A landscape with many valleys, sampled at points; each row gives a point and its height.
A ball rolls from a point to the lowest of its 6 nearest points, and stops where none of them is lower. Distance is the straight distance between rows; heights are no part of it.
Z_769: 109 151 146 134 120 132 129 107 107 140 132 116 94 112 137 119  height 1.07
Z_946: 129 103 110 130 112 126 142 149 125 151 141 132 129 118 112 83  height 2.87
Z_2: 139 133 137 105 168 114 131 129 128 107 131 129 148 155 125 195  height 4.57
Z_484: 129 175 123 129 114 140 105 116 128 96 119 168 153 94 152 105  height 5.16
Z_842: 130 144 113 124 95 142 107 141 122 109 120 137 149 106 140 82  height 3.30
Z_591: 142 92 136 143 138 132 116 131 162 113 109 121 132 139 107 174  height 5.25
Z_428: 137 115 133 131 149 122 121 115 148 126 120 126 130 149 121 175  height 5.34
Z_207: 126 122 115 137 99 137 135 147 128 141 141 127 125 104 124 79  height 1.70
Z_542: 112 143 130 146 91 140 132 118 120 122 139 131 119 81 134 86  height 0.73
Z_126: 140 134 128 106 152 118 115 132 107 114 116 128 147 171 139 154  height 4.15
Z_56: 110 174 143 138 105 140 123 109 117 114 135 140 108 84 160 109  height 1.84
Z_427: 117 147 141 121 136 122 128 114 113 139 123 120 108 131 137 130  height 2.02
Z_964: 139 78 140 145 129 143 130 130 176 133 133 122 117 121 105 161  height 8.46
Z_238: 119 134 128 137 106 135 125 121 118 141 132 128 113 113 131 92  height 1.10
Z_349: 124 114 95 125 101 129 135 163 124 138 153 132 138 93 130 66  height 3.00
Z_615: 130 110 146 132 144 130 122 131 162 110 114 112 116 133 118 205  height 8.14
Z_134: 111 106 135 139 108 127 163 128 131 148 156 121 107 99 121 77  height 0.19
Z_386: 112 131 108 137 88 137 131 143 134 123 148 137 136 75 131 68  height 1.27
Z_818: 127 149 138 116 149 117 124 108 122 132 116 123 120 152 137 152  height 4.39
Z_38: 133 152 134 100 158 116 121 126 106 115 122 126 135 162 139 165  height 6.24
Z_605: 133 146 141 102 166 113 143 124 127 117 130 124 137 152 131 191  height 5.55
Z_742: 135 103 111 133 121 129 134 137 128 145 122 131 130 140 109 105  height 3.49
Z_557: 118 169 140 113 129 125 120 119 109 113 127 135 115 108 160 125  height 2.21
Z_158: 131 128 155 107 159 115 141 119 144 108 124 122 131 140 129 221  height 6.09
Z_285: 121 156 152 99 152 120 143 107 116 136 130 121 107 137 138 174  height 5.93
Z_881: 127 163 130 116 123 129 102 135 113 103 118 138 140 129 150 114  height 6.77
Z_702: 126 138 101 135 96 142 119 139 132 114 133 144 152 87 133 69  height 2.44
Z_530: 136 131 148 122 152 120 135 109 143 123 122 121 109 142 129 192  height 7.01
Z_868: 156 151 128 89 166 109 127 144 103 101 144 120 170 181 135 174  height 6.28
Z_938: 140 112 122 135 146 126 116 134 130 128 110 128 147 166 121 147  height 2.52
Z_149: 141 115 131 133 151 122 116 132 139 108 114 127 146 163 117 189  height 2.94
Z_569: 137 110 125 136 132 131 126 129 132 149 115 125 133 144 115 126  height 1.69
Z_588: 132 141 120 120 129 131 112 132 112 124 115 130 139 152 133 116  height 1.14
Z_594: 130 112 129 141 124 128 132 124 126 150 120 124 116 137 120 116  height 2.06
Z_786: 128 148 150 93 164 116 153 112 130 126 129 124 125 145 130 196  height 5.86
Z_974: 119 174 129 120 116 134 104 126 115 101 130 141 129 102 157 111  height 3.04
Z_595: 144 120 114 128 150 123 114 139 130 118 101 129 163 179 122 151  height 0.78
Z_750: 132 115 132 143 137 126 124 110 137 140 120 129 111 142 116 145  height 4.21
Z_732: 102 128 146 146 108 134 145 109 117 143 145 118 89 94 137 94  height 0.74
Z_100: 128 130 110 126 106 136 118 136 119 130 120 131 142 120 125 89  height 3.29
Z_950: 138 96 126 141 143 135 112 133 155 120 109 125 149 147 107 171  height 3.28
Z_456: 139 129 124 117 150 124 118 122 122 129 115 131 135 164 124 147  height 4.51
Z_611: 121 121 140 138 138 119 136 105 129 147 129 120 96 135 126 145  height 2.20
Z_90: 134 91 137 149 132 133 133 111 153 140 122 129 111 131 113 157  height 5.62
Z_698: 135 117 106 132 122 131 118 144 121 142 117 128 146 146 111 106  height 2.83
Z_76: 126 143 124 118 127 130 105 140 112 122 110 132 156 153 137 114  height 4.98
Z_452: 128 148 118 136 93 147 118 125 121 121 129 140 137 94 144 87  height 1.35
Z_106: 118 110 120 142 107 125 156 142 127 146 156 123 111 98 123 73  height 0.60
Z_374: 121 158 129 113 137 130 118 129 109 124 123 126 116 142 142 131  height 4.32
Z_382: 100 172 146 108 130 124 133 109 113 130 134 124 91 107 160 137  height 1.47
Z_442: 108 110 142 144 98 122 166 125 132 144 169 119 99 82 123 73  height 0.56
Z_877: 123 109 114 132 99 117 154 146 138 138 167 124 123 90 122 65  height 1.30
Z_8: 109 131 136 149 100 138 145 120 129 137 146 119 101 96 133 83  height 0.59
Z_129: 139 97 92 130 125 131 128 158 132 147 126 133 151 130 107 95  height 1.09
Z_291: 153 88 105 137 133 131 126 150 130 142 120 134 154 151 101 121  height 1.60
Z_575: 129 89 129 146 125 126 156 119 138 155 153 120 110 121 111 115  height 4.84
Z_590: 150 90 115 153 145 126 115 143 151 124 105 133 156 156 105 153  height 2.19

For each start below, name the point where the ball stops.
Z_428: Z_595
Z_964: Z_595
Z_38: Z_595
Z_615: Z_595
Z_382: Z_134
Z_238: Z_134
Z_946: Z_134
Z_386: Z_134

Two balls start at each pair of points below. Name the first point that both come to, or write -.
Z_207 / Z_974: Z_134
Z_285 / Z_594: Z_134
Z_100 / Z_452: Z_8

Call two points neighbours if one is among the 6 nearest of the other. Go from one point of each pair to the other, from neighbour to neighbour, staying as low as possible. Name the highest point that can't be avoided.
Z_129 / Z_134: Z_594
Z_595 / Z_134: Z_590
Z_588 / Z_595: Z_698
